Points, in no order, along strands that fork, close into loops and pass close to each other.
Points whose rows are less than 46.7 apart are linked; no others are. Some points are linked to none.
Z925: [  8  -2 -43  66   1  24  -1 -47 -47]
Z862: [-26 -13  19 -17 -10 -27  -9  33  32]
Z176: [-27  -3  14  -2 -14 -21  46 -14  18]
Z216: [ -3 -19 -52  39  10   7 -55   4 -45]
Z643: [-79  20  46  -5 -11 -27  36 -15  -4]
Z347: [-13  -7  13 -13 -12  -6   7  16  19]
Z626: [ 21  -4 -56  16  20 -12 -47  12 -10]
Z396: [  7  -8  28 -39   3  37  -2  18 -11]
Z667: [ 25  11 -46  48  -4  -6  28 -49  -7]
Z164: [  1 -11 -20  15  -5 -62 -28  35  58]
Z550: [ 48   4  14 -20   9  45  21 -12 -10]
Z645: [ -6   0  46 -52  15  31  -1  15 -17]
Z74: [ -3  -7 -49  54   0  20 -20 -30 -51]
Z255: [ 36  12  28   8   2  31  57 -34  -9]
Z327: [ -3   3 -21  25 -26 -31  55 -33  28]
Z815: [ 26   3   8  24 -16  35  36 -38  -9]
Z868: [-33 -12  47 -38  -4  20 -31  43  -8]
Z757: [ 43  -3 -21   5   0  53 -14 -11 -24]
Z96: [  1 -15 -23  20  -9 -44 -52  41  47]
Z237: [ 24  10 -52  47   6  -9  13 -42 -22]
Z592: [ -6 -25  19 -18 -12  11 -57  57  22]
Z321: [ 29  -8  14 -29   2  41   0   9  -6]
Z776: [-10  -7   5  -8 -19  -5  23  -2  16]
Z91: [ 56  10 -45  17  24   1   9 -31 -13]
Z355: [ 23 -14 -28   3   5 -12 -68  47  24]
Z837: [ -5  15  49 -16  16  10  52 -25 -12]
Z166: [ 28  -2 -55  16  21 -31 -48  24  12]
Z977: [-70  22  48 -13  -3 -12  27 -15 -15]
Z860: [ 28   2 -18  -9   5  -4  11   0  14]
Z971: [ 42  -5 -10 -22   1  42 -19   6  -9]
Z883: [-64   6  35  -7 -12 -41  26   3  16]
Z888: [ 13   5  27 -15   8  -6  60 -28   4]
Z412: [-69  24  58 -35   4  12 -11   3 -26]
Z407: [ 43   9  38 -20  13  35  44 -22 -10]
Z66: [  3  -7 -36  31 -24  25 -17 -11 -16]
Z498: [-23 -23  30 -30 -15  22 -40  52   8]
Z718: [-26  34  55 -44  39  -4  12  -4 -27]
Z587: [-50  30  57 -20   8  11  27 -25 -27]
Z465: [ 27  -1 -36   1   7 -34 -25  24  31]
Z488: [-14  -4 -15  10 -14 -55  32   0  42]
Z655: [ 15 -14 -27  19  -1 -34 -68  46  37]
Z554: [ 32   4   0 -14   9  -4  39 -15  13]
Z222: [-28  20  48 -17   9   2  47 -29 -18]
Z723: [  4   6 -43  41 -20 -24  34 -42  10]
Z364: [-15  -9 -13   7 -12 -63   4  24  55]
Z284: [-55   6  59 -42   4  17 -27  29 -23]
Z348: [ 19  -4 -53  21   9   9 -45   3 -23]
Z339: [ 29  -4 -26  -4   0  -7 -10  15  17]
Z363: [ 15 -20   0 -13  -3   2 -70  58  28]
Z453: [-18  -1  -9  12 -21 -35  51 -17  31]
Z14: [ 31   0  -6  15 -16  49   7 -28 -17]
Z898: [-19   9  52 -48  26  13   0  14 -18]
Z191: [-13 -15 -55  49   4   8 -38 -12 -48]

A fork is a point with three links, a tip a point with one. Leave the first point through the second and follow the links. Name the first fork or tip that comes.
Z498; Z868 -> Z412
Z718; Z898 -> Z321
Z862; Z347 -> Z453
Z453; Z327 -> Z237
Z465; Z166 -> Z925
Z396; Z645 -> Z718
Z554; Z888 -> Z883

A piece is two or more points that can be reached from each other along the links. Count, over all rows, the pieces, the separate loops (a circle has one, a figure eight two, a Y none), the forks (points with three links) and the tips (points with one).
pieces -> 3
loops -> 1
forks -> 2
tips -> 6
